Each row is a point on a landscape with many peaks, with its height.
From any point a climber takes the steepest step (rise divided by distance) to one of its 5 nearest points. It stops when none of these is higher. Distance is the straight distance between rows; heights are no part of it.
(889) h=5.45: [112 112 156 131 138 135 158 133  89 119 143 111 126 122 132 130 154  97
 200 175 143  93 160 145  99  96 118 155 138  97 161 141 118 179  46 154
 105 117 135  82 143 139 139 108 114  62 120 109  96 129 135 144]
(530) h=5.17: [107 105 141 151 159  99 174 155 142 130  76 124 101 138 107 109 104 155
 252 107 112 132 145  86 110 143 138 108 166 101 184 126 178 161 129 112
 105 114 159  82 152 134 144 116 141 155  97  89 156 156 125 136]
(664) h=5.93: [107 160 164 126 142 172  91  88 152 102 150 143 123 141 167 157 117 125
 105  99 125 133 124 149 114  96  90 143 146 133 108 148 138 109 133 139
 171 148 102 164  94 132 108 170 127 167 142 136 117 118 111 128]
(853) h=5.04: [130 155 144 159 146 209  53 127 106  74 144 147 106 119 180 149 134 103
 102 132 140 120 108 154 148  96 115 143 113 153 101 126  83  73  95 154
 172 144 119 155  91 142  98 151 131 101 163 187  74 128 134 153]
(638) h=3.41: [150 118 142 146 114 160  94 131  79 117 129 129 133 137 143 124 141  86
 202 174 165 104 155 155 120  80 129 130 130 103 142 160 132 181  81 165
 144 141 177 115 104 185 124 117 154  50 118 109  74 117 142 145]
(929) h=4.97: [127 122 133 117 112 178 123  94 182 149 140 138 129 187 156 160  65 101
  91 135  92 147 129 167 144  97  81 150 138 111 166 152 168 148 152 128
 164 152 157 155  55 114  98 180  98 188 133 128 158 102 111 107]
(1092) h=0.78: [124 160  97 125 137 108  95 105 116 130 119 105 162  35 110  65 146 104
  83 194 107 117 155 136 154 154 161 136 101 130 154 120  76 146 124 153
  84 153 127 112 180 135 148  82 172  60 126 135 106 120 118  99]
(1050) h=4.46: [110 152 110 104 105  88 134 136 197 172 122 130 115 127 112 119 118 147
 112  84  92 147 103 126 152 167 114 120 128 144 123 159 198 103 167 110
 125 122 123 154 113 110 119 115 158 200 121 123 159 133  87 124]
(391) h=4.22: [144 125 150 158 101 121 128  94 161 148  98 104 144 156 146 129 143 129
 189  94 111 126 154 133 146 166 123  91 139 118 108 128 172 146 151 138
 144 139 130 146 101 143 160 112 160 163 129  82 129 111  89 127]
(1096) h=4.33: [108 129 141 118 121 138 127 161 107 126 105  94 135 143 149 161 156 114
 131 151 179 120 186 131  95 150 120  91  96 141  81 139 102 124 144 138
 158 117 156 121 113 143 143 112 153 132 146 122  98 112 111 171]
(784) h=4.06: [119 130 126 125 129 104 183 139 155 144 119 128 105 146 103 136 136 164
 181  88  91 140 123 113 120 130 133 105 118 125 153 137 180 136 146 105
 119  82 132 128 137 140 131 123 130 175  85  90 164 156 113 124]
(540) h=2.03: [130  99 136 155 115 107 151 166 119 142  98  76 119 197 134 137 114 170
 159  53 155 104  84 122 175 157 168  50 160 114 115  90 158 111 144 127
  89 111 109 173 105 142 141 146  98 111 121 100 168  89 150 138]
(902) h=3.84: [161  69 139  91 139 167  25 124 159  92 184 135 113 120 127 129 134 163
  95 181  85 162 100 118 127 165 141 199 113 156 151 151  72  62 158 108
 118 139  79 139 170  76  71 145 138 135 103 164 114 142 155  82]
(1279) h=4.36: [136 130  97 112 138 127 153 138 127 123 170 154 119 125 128 119 107 142
  92 135 118 150 136 110  74 138 119 165 113 135 121 141 110 110 153 110
 141 104 108 126 157  68 112 171 102 159 103 117 116 181 137 119]
(624) h=2.22: [132 162  90 140 139 124 129 138  69  92 116 120 182  71 109 124 164 123
  95 139 113 108 120 123 146 145 135 124  89 122 144  85  73 119  98 154
  70 133 125 116 141 123 105  74 112  44 161 159 124  94 132 100]
(313) h=4.14: [151  90 114 117 142 161  47 101 169 112 174 155 143  98 136 112  67 123
  57 198 100 151  92 136 141 140 126 193 146 160 154 160 113  94 148  99
 125 155 120 124 157  72  74 122 122 133 125 182 127 141 159  99]
(981) h=3.59: [116 151 132 127 133 117 164 149 122 104  78 139 135 123 117 190 147 163
  94  56 124 149  82  85 145 123 162 112 119 140 102  86 124  98 103 109
 126 115  99 118 155 128  99 130 100 118 137 161 177 145 138 137]
(1101) h=2.62: [109 113 121 139 103 104 158 203  98 131 105  71 106 163 129 160 146 171
 209 113 170 130 106  89 121 155 158  86 140 118 133 114 142 128 125 117
 115 112 126  97 143 158 156 103 117 106 116 126 167 135 132 153]
(114) h=1.69: [164 113 106 145 136 131 124 103  88 181 183 169 133  59 103  91 111  87
  97 196 106 107 143 171 121 122 123 181 104 101 176 120 113 164  98 146
  96 121 121 113 119 102 134 104 114 104 115 111 108 143 126  94]
(361) h=2.95: [119 133 130 126 114 147 142 133 105 105 166 115 133 149 157 168 150  98
 150 135 163 140 173 161  98  82 127 107 136 116 123 149 124 158 111 134
 152 118 154 134 107 165 127 127 129 102 125 125 103 125 130 133]
(571) h=2.71: [125 108 152 135 128 129 193 104 140 114 104 145 135 130  96 170 157 110
 133  83 121 154 104 114 136  73 163 125 144 102 115  78 110 150  78 121
 100  87  97 125 157 136 115 132  76 109 115 112 179 142 135 113]
(1206) h=4.07: [101 145 135 123 144 121 130 131 144 123 125 108 104 163 149 176 141 160
 129  66 123 152  99 124 131 133 118  77 121 159 111 115 144 110 142 102
 141 118 119 148 134 121 123 165 113 173 116 105 146 136 119 163]
(761) h=1.87: [138 137 115 139 170 148 145 108  78 113 193 146 137 108 131 159 152 101
 104 153 134 135 140 134 104  86 113 141 122 132 153  74  65 124  80 126
 113  94 120 112 151 104 104 125  72  75 127 140 102 128 158 141]
(353) h=2.97: [127 172 129  95 140  90 173 146 147 134  84 152  80  71  41 123 155 188
 140  66 112 122  91 108 169 111 173 140 124 148 147  90 175 111 134  90
 109 104 154 145 152 131 143  95 119 156 110 155 175 143 156 109]
(1133) h=0.75: [142 106 154 159 109 107 162  89 125 104 118 132 143 120 130 108 126  93
 209 115 119 116 117 123 136  99 133 124 182 116 143 142 153 193  53 140
 116 110 114  83 138 145 182 111 103  81 149  92 136 138 127  92]
(251) h=2.59: [ 82 102 113 192 133  65 144 196  85 119  93  93 103 188 136 113 105 164
 215 109 147 108  84  59 161 156 154  83 207  90 173 106 101 149 149 122
  94 118 110 112 107 183 181 139  99 119  84 109 157 102 173 130]
(1230) h=5.03: [117 141 114 123 132 137  74 121 117 130 140 128 143 102 120  97 122 101
  67 202 169 106 140 158  89 139  99 149 117 134 109 155  82  99 148 120
 179 138 150 141  84 138  97 155 169 133 157 140  87 110 119 157]
(907) h=3.93: [137 113 120  79 127  95 139 159 124 160  41  98  91  97 153  87 147 128
 152 147 144 101 152  99 158 170 154 111 109 133  93 119 147 115 134 166
 142 149 167 124 159 139 173  77 177  97 148 167 109 113  86 137]
(338) h=1.25: [130 139 104 122 143  69 107 107 142 131 167 138 168  75  72  85 129 108
  69 159 104 145 129 136 157 119 154 135 121 140 189  85 113 130 135 132
  65 151  97 126 226 114 159  69 129 106 143 138 132 124 127  66]
(437) h=2.72: [144 140 143 108 122 105 172 145 114 135  61 116  90 104  86 162 134 188
 141  26 138 110  59 116 183 119 218 134 165 104 138  65 179  97 128  93
 120  90 139 168 132 126 120 101 107 122 109 146 214 117 172 119]
(443) h=4.72: [ 96 144 136 130 104 104 123 132 181 180  99 127 141 135 127 127 119 125
 128 121 112 149 141 135 129 163  88 111 113 136 110 155 185 113 195 111
 169 128 125 135  95 111 116 126 158 205 140 110 151  83  93 127]
(34) h=5.08: [120 162 131 136 156 174 101 103 144  66 147 176 114 120 154 144 136 137
  94 111 114 132 114 129 118 108 107 142 132 141  99 125  99 105  98 129
 135 146  95 142 120 123 101 141 117 137 139 176 111 143 126 125]
(299) h=5.14: [135 140 125 120 128 115 118 128 153 134  94 107 130 130 161 121 147 129
 126  57 143 131 118 166 166 164 129 109 110 147  61 128 161 106 139 167
 135 156 122 141 102 127 162 100 149 149 162 138 133 119 109 136]
(578) h=5.87: [102 148 129 115 150 148 101 140 164  75 116 151 101 110 148 128 143 169
  79  89 106 126 105 108 129 141 121 130 110 177  88 118 112  67 139 109
 116 154  93 131 154 103 120 141 116 149 128 170 130 153 112 136]
(570) h=6.41: [151 121 145 155  98 165 118 129  82  83 145 120 152 145 161 155 141 110
 146 102 168 128 107 165 142 105 144  88 148 109 102 135 119 159  67 156
 131 133 133 157  93 154 118 133 114  55 134 138 110 118 157 117]
(645) h=5.15: [109 138 129 109 140 135 127 149 120 113 168 150 116 120 131 126 130 132
  82 165 138 119 167 129  74 128 102 158 110 142 122 143  80 114 160 120
 170 125 146 128 137 116 117 155 136 130 136 117  86 151 129 166]
(1013) h=5.77: [119 140 128 121 120 137 152 196  59 124 134  74 145 124 157 160 161 126
 126 161 177 105 162 108  97 145 136  93 109 121 111 142  88 132 108 140
 130 114 143 114 124 135 118 102 138  78 140 149  99 125 117 169]
(243) h=4.15: [136 162 106 119 108 115 156 121 156 130  94 121 135 117 128 110 150 142
 137  75 109 124 100 126 160 136 163 116 134 160  98 124 156 132 110 149
 116 151 119 138 132 142 153  73 163 127 149 146 140 149  97 113]
(483) h=4.48: [106 145 124 122 141 146  93 163  76 113 135  94 139 114 157 131 159 134
  75 186 166  98 172 136 106 152 108 115  95 156 106 136  45 105 137 128
 165 124 158 134 119 132 113 138 140 104 152 149  78 124 124 194]
(691) h=0.62: [123  95 142 137  97 104 154 157  80 109 176 108 139 173 150 157 146 124
 175 108 193 144 105 107 120  98 146  92 183  88 133 142  63 170  89 113
 106 106 109 123 129 185 129 124  92  82 107 140 150 117 171  99]
(298) h=2.61: [118 150  95 115 120 127 151 142 128 104 121 140 142 100 125 124 164 122
  96 132 127 120 150 126 131 146 133 128  92 148 104 129 103 116 102 142
 117 144 136 122 130 124 142  89 159  88 149 137 114 134 116 122]
(781) h=5.22: [112 133 133 103 143 114  94 122 143 132  73 111 136 111 143  92 132  90
  89 166 155 138 147 166 116 172 130 110  81 142  47 160 109 100 169 147
 148 149 136 139 101 142 130 123 188 148 187 153 102  93 114 157]
(305) h=3.61: [113 107 140 192 166 110 130 166 136 130  38 101 117 145 152  95  90 121
 224 116 153 111 143  66 162 183 137  59 205  93 128  78 170 160 139 150
  92 162 173 117 110 133 185 136 126 119 102 102 145 111 143 161]
(1209) h=3.66: [114 118 112 103 111  81 180 148 132 177 100 149 117  89  88  76 108 115
 191 130  98  95 135  65 126 152 112 144 137 117 162 155 193 169 130 121
 118 120 127  85 184  99 159  87 145 131 126 126 135 155 111 117]
(1117) h=5.35: [ 95 133 114 101 134 137  79 122 164 116 124 120 144  93 148  98 107 117
  54 153 119 130 119 136 142 179 132 141 117 162  59 162 130  83 159 110
 131 162 109 135 120 124 134 128 161 174 168 162 121 120 108 144]
(210) h=1.98: [179 125 119 154 148 146 144  58  85 126 157 176 130  95  91 134 156  77
 136 156 118 124 127 165 155  77 133 152 128 110 150  86 117 146  30 139
  94 106 112 110 132 136 122  87  82  76 134 108 111 131 128  99]
(780) h=4.43: [154 129 117 127 126 189 106  74 140 121 172 192 113 122 149 128  63 104
  75 156 121 132 112 147 113  79  97 187 137 114 144 145 140 130 118 132
 157 146 110 139  80 110  74 133 106 138 144 151 143 150 145 126]
(1132) h=4.58: [172 107 129 132 173 170  80 111 112 124 188 167  99 114 155 122 114 139
  94 182 107 143 113 141  86 112 113 204 112 138 169 105  59 108 146 144
 137 109  93 148 139  88  79 156 112 132 128 149 105 160 160 121]
(1298) h=3.71: [111 151  96 103 132 101 172 180 130 133  95 132 106 106 118 143 163 180
 121  88 141 134 116 108 128 159 157 104  82 159 106 110 159  94 139 106
 137 140 151 135 146 134 132 119 127 138 124 146 152 136 133 157]
(863) h=1.65: [119 123 135 120 125 109 193 159 108 129 119 132 142 115  94 152 165 138
 135 115 136 122 134 100 111 116 142 132 113 136 136  94 110 132  71 116
  98 100 115  83 170 119 148 103  95  82 125 120 141 137 134 133]
(646) h=2.55: [148 135  94 109 153  80 158 154 122 147 147 148 134  85  85 107 162 146
  87 134 117 133 152 111 103 163 137 153  71 127 145 103  93 122 145 122
  80 121 121  86 189  96 143 130 121 116 105 101 129 160 155 109]
(520) h=6.55: [149 116 136 122 121 168  85 115  80 172 117 131 127 134  87  95 126  74
 138 209 183  92 178 162  70  89  96 129 105  75 164 163 112 165 119 162
 183 135 162 110  72 168  92 124 178  94 118 116  77  95 100 161]
(76) h=2.86: [143 133 139 143 117 121 169 179  58 114 131  87 156 124 132 163 151 142
 166 114 168 117 106  91 107 133 178 118 130  96 111 111 101 131  85 141
  95 106 106  97 155 150 153  96 113  40 155 140 132 119 149 136]
(62) h=5.29: [135 159 133 145 138 170  38  83 112 136 142 129 147 156 156 122 115  85
 130 121 192 135 129 190 126  78  97 119 112 104 107 150 147 117 137 145
 194 151 159 144  60 187 105 178 162 134 162 124  92  96 126 149]
(544) h=0.77: [132 112 157 159 106 122 149 157 100 102 105 100 141 121 141 134 141 118
 207 130 147 110 123 108 121 128 147  97 165 117 133 136 135 169  70 162
 113 131 136  92 129 142 171 108 125  56 151 127 130 112 147 126]
(481) h=1.96: [135 130 137 145 134 145 172 113  94  98 169 135 146 150 143 166 149 113
 134 116 152 160 122 115 123  79 144 121 157 106 113 100  81 144  49 129
 129  86 109 128 138 145  91 144  80  82 130 153 144 126 151 128]
(73) h=3.69: [138 110 151 136 115 115 163  99 173 139 141 127 111 196 126 168  92 131
 132  87  67 133  91 111 151 116 129  89 131 111 163 131 168 144 141 127
 105 108 115 178 122 125  77 180 104 188  89  76 170 135 105 105]
(1115) h=4.12: [120 135 161 158 126 127 122  96 175 137 155 126 147 189 154 171 107 118
 146  80 108 138 131 137 150 141 111  94 145 120 122 137 163 136 159 132
 132 144 118 160 109 134 111 161 151 178 136  76 136 106  97 123]
(1024) h=4.42: [125 146 165 124 189 118 100 135 187 125  98 112  86 147 155 165 117 170
 130  33  93 124  70 135 178 144 105 103 106 172  74 103 151  68 154 127
 131 124  90 154 131 100 112 180 135 184 128 129 154 123 121 165]
(13) h=2.33: [156 139 113 134 100 136 148 125 109  98 104 126 175 103 125 127 157 125
 130 124 135 124  96 130 168 123 158 120 129 145 101 120 117 139  65 159
 112 124 131 115 129 137 166  75 128  52 163 156 117 139 115 106]
(448) h=2.52: [152 117  87 126 122 110 134 110 150 143 187 172 152  84 103  96 102  96
  74 178 109 141 116 138 141 133 133 176 119 119 139 124 111 142 114 126
  85 124  85 123 156  77 137  86 115 126 131 145 125 136 133  68]
(323) h=2.38: [122 173 111  95 132  69 161 131 144 160 104 144 130  74  84  66 134 142
 139 148 107 109 124  79 172 124 166 142 127 161 128 101 168 150 135 119
 100 173 126 115 203 138 174  69 156 108 143 158 131 151 123 116]
(1189) h=4.52: [121 129 120 110 152 126  74 166 124  93 134 121 131  97 132 105 149 161
  56 164 116 154 156 124 119 198 142 153  99 156 123 125  62  81 165 103
 112 154 145 131 182 104 124 160 146 120 141 129 109 143 150 158]
(394) h=1.78: [120  89 142 175 109  88 167 137 163 127  93 112 117 212 128 144 128 147
 188  77 103  99 105 109 169 108 156  58 192 127 167 101 116 148 123 124
  78 116 125 140 129 168 138 153 104 115  80  74 151 112 168 111]
(287) h=3.44: [148 108 119 120 133 109 151 185 105 134  50  94 109 107 131 109 129 170
 213 105 177  96  87  79 132 165 175 100 152  90 128 106 172 120 117 160
 133 144 157 103 154 132 178  92 137  73 146 147 159 128 136 150]
(322) h=4.24: [156 113 116 117 130 175 143 129  93 141 192 152 113 139 149 141  70 107
 112 159 112 145 139 141  55  81 108 169 114 112 136 126 131 176 133 125
 152 109 114 143  99 109 106 153  97 139 121 128 125 150 144 123]
(1253) h=2.79: [132 139 101 105 132  89 165 125 125 148  50 117 114  99 104 102 122 166
 214  69 150  88  81 105 188 131 178  95 197 131 143  89 201 146 126 112
 121 159 187 123 150 117 193  89 139 112 149 145 161 142 148 124]
(137) h=4.35: [124 126 121 115  83 163 155  91 154 141 146 149 107 155 145 134  75 107
 119 128  83 135 119 157 131  94 114 156 140 101 141 158 166 179 120 141
 128 119 124 145  91 110 116 121 111 152 119 122 169 133  99  79]
(340) h=0.97: [132 131 122 126 149 106 147 119  87 133 135 147 161  59  84 113 189 126
  85 148 120 112 156 125 143 144 133 134 105 127 177  76  90 116 106 146
  62 120 128  84 169 116 158  95  76  68 126 133 130 110 134  92]
(183) h=4.19: [107 146  80  84 109  90 118 167 160 173  91 127  96  98 101  74 146 144
 107 134 125 141 141 104 132 175 146 127  96 129  93 132 183 107 181 103
 134 142 137 144 137 132 145 109 186 179 112 137 140 114  95 143]
(969) h=5.82: [126 120 128 119 109 166 104 110 113 149 143 134 149 162 131 130  88  99
 124 167 162 131 167 163  95  83  83 137 120  81 151 160 142 133 154 127
 202 133 156 122  57 159 100 141 132 155 137 122 103  96 111 151]
(675) h=4.11: [140 160 123 130 116  96 165 109 191 146 111 146 104 145  94 124 117 148
 119  46  70 147  74 109 180 117 137 107 155 128 157 140 189 132 133 113
 102 110  96 162 126 100  99 114 138 181 113 120 168 155  78 100]
(766) h=4.89: [143  97 137 110 144 145  33 118 141 123 143 102 171  79 100  77 108 129
  46 216 119 161 138 130 137 202 138 128 137 145 139 185  81  81 158  98
 118 163 147 138 153 113 104 167 206 126 146 148 132 113 131 142]
(725) h=4.84: [133 168 120 128  98 138 100 103 132 110 131 136 140 105 147 135 134 103
 114 129 131 137 121 166 122 129 119 129 128 121  86 179 131 133 107 151
 144 153 126 146  74 151 134 108 171 149 153 129 107 130 102 112]
(199) h=5.06: [144  90 116 123 165 137 162 116  63 149 172 129 140 107  85 159 171  94
 103 140 125 122 151 145  98  98 133 154 113 111 172  61  76 144  77 128
  74  92 118 100 159 113 146 118  48  88 103 123 120 142 137 122]
(898) h=2.92: [127 154 127  92 151  65 179 138 132 165 103 172  93  48  33  89 135 164
 180 139 130  96 129  74 159 118 159 162 122 136 172 110 191 147 137  89
 104 126 169 117 185 127 178  89 114 143 100 145 151 152 165 121]
(1286) h=5.09: [129 117  90 110 119 112 107 145 184 121 147 168 128 120 118 105  88 145
  66 142 106 158 111 102 123 157 131 171 130 158 117 157 141  89 163 111
 123 137 111 132 167  84 104 141 120 160 108 158 139 154 132  93]
(57) h=3.40: [126 137 128 114  94 113 149 129 134 134 109 131 130 101 117 115 161 125
 153 151 113 107 155 109 117 142 127 143 126 123 115 170 154 148 116 140
 130 133 119 108 136 147 145  82 161 113 140 104 104 135  87 128]
(1056) h=4.98: [ 96 125 132 114 150 143  70 162 118 101 119 111 128 114 145 114 147 142
  59 168 123 107 146 148 130 182 120 147  86 168  90 119  46  56 163 122
 148 145 137 133 144 114 136 159 142 123 154 158  80 117 135 183]
(378) h=3.75: [139 134  98 124 150 134  82 117 152  86 166 160 148  85 122 106 123 115
  60 174 100 142 129 128 130 146 137 169 127 149 128 151  87 113 136 105
  94 157 111 123 160 105 100 103 162 113 143 152 108 122 136 107]
(110) h=3.14: [122 118 166 187 119 121 116 121 151 149 121  78 156 210 171 159 130 132
 183 108 146 125 166 145 155 139 120  80 142 124 110 114 136 160 173 139
 126 145 140 143 113 165 152 157 144 162 101  82 117  84 137 132]
(273) h=1.30: [141 102 163 181  91 139 118 113 140  95 117 101 146 168 163 129 133 125
 190 104 134 112 139 150 142 130 119  76 173 110 141 135 154 176 115 163
 114 158 130 144  97 160 180 148 121  97 100  94 104 106 145 108]
(310) h=3.68: [113 111 139 127 137 123 175 109 123 126 147 104  93 204 135 170 111 128
 175  92 106 146 125 131 100  87 130  97 135 117 146 136 117 175 146 107
 114 114 125 142 137 145 120 165  94 172  74 102 161 156 132 134]
(985) h=5.05: [109 130 124 133  99 133 157 138 162 182 116 122 126 178 117 147  85 125
 129 133  81 155 153 131 108 149  86 124 113 117 141 153 191 128 201 116
 151 104 150 130  90  94 129 168 112 211  86 105 150 129 108 126]
(808) h=5.07: [157  89 121  96  86 148 105 146 141 161 146 137 122 141 106 119  81 123
  64 219 130 139 148 158  95 127  91 190 117 149 154 163 115 110 164 121
 176 152 178 130  86  69 103 177 116 176 136 152 122 147 162 130]
(550) h=4.69: [122 155 169 151 156 124 104 119 159 141 120  99 138 196 181 170 110 148
 152  54 125 135 122 150 151 159  98 104 107 155  70 120 141 117 179 136
 147 150 132 142 109 109 118 172 164 173 149  98 127  94 136 164]
(410) h=4.93: [ 82 142 139 109 119 126 118 136 133 140 141 125 121 149 134 127 138 127
  97 151 149 145 164 132  74 136  84 130 110 132  92 153 128 114 180 107
 177 116 126 135 107 120 129 163 122 170 128 105 101 125 110 155]
(23) h=4.94: [137 125 117  92  99 191  98 146 105 157 172 123 100 179 148 135  60 149
  97 153 127 149 125 118  69  90  92 170 123 143 144 123 117 131 179 132
 183  99 123 149 101  63 112 209  89 200 104 150 133 153 147 131]
(85) h=3.67: [111 146 123 114 147 103 151 169 146 169 109 101  86 138 107 158 152 180
 163  94 129 148 150 123 108 150 121  80  92 126 132 132 183 120 167  89
 138  79 157 130 120 139 132 120 142 196  85  91 123 133 126 168]
(933) h=2.26: [139 150  91 144 161 143 120 105 114 112 181 153 136  78 122 107 136  97
  81 167 118 119 149 149 124 142 114 169 105 137 140 120  81 118 109 129
 116 128 144 124 126 120  91 116 142  81 138 121  99 130 141 130]
(1276) h=3.46: [124 127 138 122 135  99 194 108 156 150 102 140 114 123  75 119 147 147
 165  70  88 133 101 100 128  94 152 146 130 126 144 113 174 138 107 105
  94  78 116 106 158 135 147 111  99 136 108 101 181 163 123  98]
(608) h=4.95: [104 128 152 121 140 148 119  89 124 137 177 109 116 205 166 161 102 125
 139 110 115 152 139 135 106  89  85 120 121 116 126 146 141 139 185 125
 165 123 138 148 125 149 113 196 116 215 103  98 125 111 111 135]
(567) h=5.39: [169 101 143  96 132 137  75 163 101 167 174 109 132 123 146 116  96 129
  85 214 112 145 127 140  83 150 111 224 105 148 188 134  60  95 157 128
 166 126 150 141 117  71  85 198 116 151 122 161 113 157 179 112]
(1141) h=3.38: [133 137 136 134  95 100 161 103 165 149 122 127 121 144 121 108 120 140
 184  80  78 123 113 117 160 125 120 106 174 125 155 150 189 156 128 127
 131 124 117 132 127 124 138 102 148 148 127  89 154 147  89  91]
(1084) h=2.63: [119  96 170 165 122 129 117 132 119 129  74 110 128 167 150 130 127 117
 226 155 159 130 178 104  95 150 121  95 166  99 135 141 130 166 138 157
 148 137 150  94 134 164 163 108 161 148 101 102 102 119  99 144]
(1242) h=0.33: [138 115 104 129 178  95  89  82 120  72 144 154 148  61  85 126 169 100
  61 138 110 139 115 132 151  78 121 146 141 134 173  74  85 115 109 118
  69 139  88 121 182  75 103  95  80 108 160 156 124 117 128  91]
(1012) h=4.67: [129 150 108 129 144 120 147 107 170  96 112 173 134 105  98 129 144 134
  81  87  97 155 101  99 148 104 136 133 137 150 101 114 126 121 118 102
  92 137  73 124 166 110 115  93 124 139 154 163 148 153 111  92]
(1086) h=5.13: [110 105 126 109 112 120  65 154 174 123 135 135 143 115 119  78 105 149
  49 181 130 155 123 111 127 187 126 158 124 163 107 172 122  73 178  96
 139 141 117 139 154 107 118 173 150 161 138 134 128 128 131 142]
(946) h=2.44: [140 130 100 115 107  97 150 141 137 149  72  95 100 125 113 128 148 188
 171  38 142 101  87 138 193 164 171  80 144 117 129  81 187 103 126 128
 119 129 154 150 114 124 156  98 121 126 126 133 170 113 136 141]
(42) h=4.40: [123 125 144 118  96 127 118 124 126 156  91 127 137 120 116 120 147 107
 150 168 140 107 178 132  87 156 117 117 111 116 116 162 127 145 143 146
 169 119 130 122 102 145 145 111 178 140 136 118  89 106  86 142]
(356) h=5.18: [108 131 147 124 135 137 124 147 123 108 111  97 144 135 187 147 136 139
 116  74 153 138 103 149 150 165 124  93 101 143  57 132 125  75 129 164
 138 138 124 121 128 110 131 138 111 138 166 158 108 120 111 148]
(830) h=4.10: [122 150  90 124 146 143  98 156  72  85 115  99 163  77 153 118 152 127
  58 167 128 114 172 134 144 185 145 123  87 143 130 124  38  96 143 137
 119 157 149 129 152 119 102 116 139  53 148 155 116 112 145 160]
(1063) h=2.69: [166 111 143 156  88 136 137 133  89 102 101 116 159 124 133 122 128 133
 157  76 157 115  75 124 159 133 164 110 171 101 113 125 135 156  56 145
 103 111  97 131 131 145 176 110 104  35 146 136 152 124 146  95]
(767) h=4.92: [133 138 123 135 144 167  97 111  60 136 189 130 102 153 157 111 108 113
  92 177 165 122 172 152  87  68  97 162 110 128 138 150 105 127 144 124
 189 119 167 121  93 159  94 150 144 119 140 124  95 121 140 175]
(22) h=3.33: [136 127 126 122 133 152 172 101 124 104 152 160 133 121 121 148 145 112
 115 107 113 147 133 136 102  79 130 135 125 124 123 109 106 137  85 123
 116 111 105 117 128 125 115 128 103 105 133 116 134 149 129 126]
(375) h=1.94: [138 126 130 126 128 110 134 106 111 152 122 139 141  60 117  83 147 100
 130 190 124  83 177 124 115 143 120 158 103 112 152 165  91 159  96 149
 108 125 131  83 146 111 143  96 167  73 115 109  90 127 111 128]
(120) h=2.20: [122 122 137 129 105 117 171 147 122 119 104 108 129 138 120 124 157 147
 202  84 129 122 111 113 130 134 138 103 162 129 127 123 153 143  90 131
 117 129 120  98 146 143 166  95 132  93 139 101 152 141 124 123]
(480) h=4.82: [119  92 101 103  64 118 131 149 186 166 119 140 130 138  79  90  94 110
  67 201 108 133 150 134 132 154  99 157 126 144 140 181 144 134 159 117
 145 144 146 110 110  83 139 125 153 159 108 135 139 141 121 117]
(737) h=5.16: [128 130 134 141 135 201  44  90 158 102 166 177 105 109 148 123  92 115
  74 159 139 127 102 140 117  84  91 184 140 140 140 153 113  71 131 123
 178 145 100 153  83 126  69 144 132 138 130 168 111 140 132 128]
(927) h=5.37: [127 152 126 133 150 170  46  92 137  73 123 144 138  99 175 127 119  83
  95 135 144 108 105 169 140 131 110 153 120 159  73 156 115  74 120 141
 147 161 118 142  79 146 113 140 145 138 170 182  86 129 110 139]
(1267) h=3.57: [109 116 136 140 100 128 160 138 129 146 129 117 116 166 129 135 143 136
 171 130 120 131 169 117  76 133 120 120 116 118 128 158 154 153 154 110
 137 122 120 111 133 145 151 115 138 154 109  91 114 146 106 139]
(241) h=3.37: [126 137 111 123 148  92 178 125 124 130  98 168 129 114  48 153 161 140
 103  88 109 145 109  87 140  95 154 149 102 141 128  66 134 107 113 101
  88  99 112 116 183 112 137 102  90 124 119 129 164 134 148  99]
(991) h=2.50: [149 131 171 182 129 149 108  84 183 151 137 114 187 204 156 145  96 130
 159 121 134 111 162 176 156 131 114 112 136 100 105 126 145 174 182 139
 136 150 143 146  91 171 130 175 185 162 121  86 100  54 134 126]
(1043) h=2.06: [109  92 144 160 105 113 141 136 120 106 142  76 140 207 172 166 131 136
 168 100 161 122 105 121 152 119 151  50 181 119 131 113 103 160 127 137
 106 130 112 154 107 164 132 150  93 109  93 108 149  96 178 106]
(1229) h=2.90: [151 116 145 142 138 153 150 101  93 117 188 139 101 147 154 133 124  83
 165 133 149 139 131 156 128  40 136 127 130 106 127 111 119 168  54 141
 132 118 130 137 110 184  96 138 101  85 128 124 121 134 156 119]
(141) h=5.36: [107 114 140 117 101 150 133 124 147 178 121 125 146 186 113 140  91 108
 115 175 132 140 175 161  83 136  72 137 121  99 145 171 153 149 194 117
 181 125 164 102  73 113 128 160 119 203 109 126 133 106 106 146]
(862) h=4.16: [ 98 157 125 105 161  89 124 146 184 134 115 134  86 115 120 122 108 192
 112  82 100 155  91 112 133 156 116 123 102 170 120 136 200  81 172 107
 143  84 113 170 118 110 117 163 116 226 109 123 143 129 120 148]
(511) h=3.58: [111 121 149 134 137 122 135 100 133  98 168  97 122 198 182 177 131 127
 147  84 155 137 134 138 125  96 118  68 155 139 118 123 106 151 128 133
 147 139 130 145 125 160 112 173 114 156 104 112 131 125 134 130]
(806) h=5.56: [149 142 116 146 132 186  81  90  90 134 159 168 121 145 153 108  87  84
  96 151 158 124 135 154 118  53  96 158 129 107 131 139 146 106 122 134
 187 139 139 137  64 170  76 144 140 117 152 114 104 136 123 145]
(1153) h=1.59: [153  82 158 131 133 135 165  97  84 140 150 152 120 112 112 127 119  78
 207 144 118 108 128 137 115  77 127 167 144 109 157 112 127 198  41 128
  89 106 108 104 135 153 166 124  82 118 119  91 126 140 106 101]

For each start below, name the point where the climber stops.
(323) -> (578)
(675) -> (520)
(862) -> (520)
(13) -> (578)
(1253) -> (578)

Call two points neighbours if one is among the 5 nearest of the other. Go from one point of each pair to the other, from neighbour to neighbour, staying as high as possible. Name the lowest point that can't be avoided.
(889), (578) -> (638)
(530), (520) -> (784)
(567), (199) -> (22)
(520), (664) -> (62)
(645), (1013) -> (483)
(567), (520) -> (808)
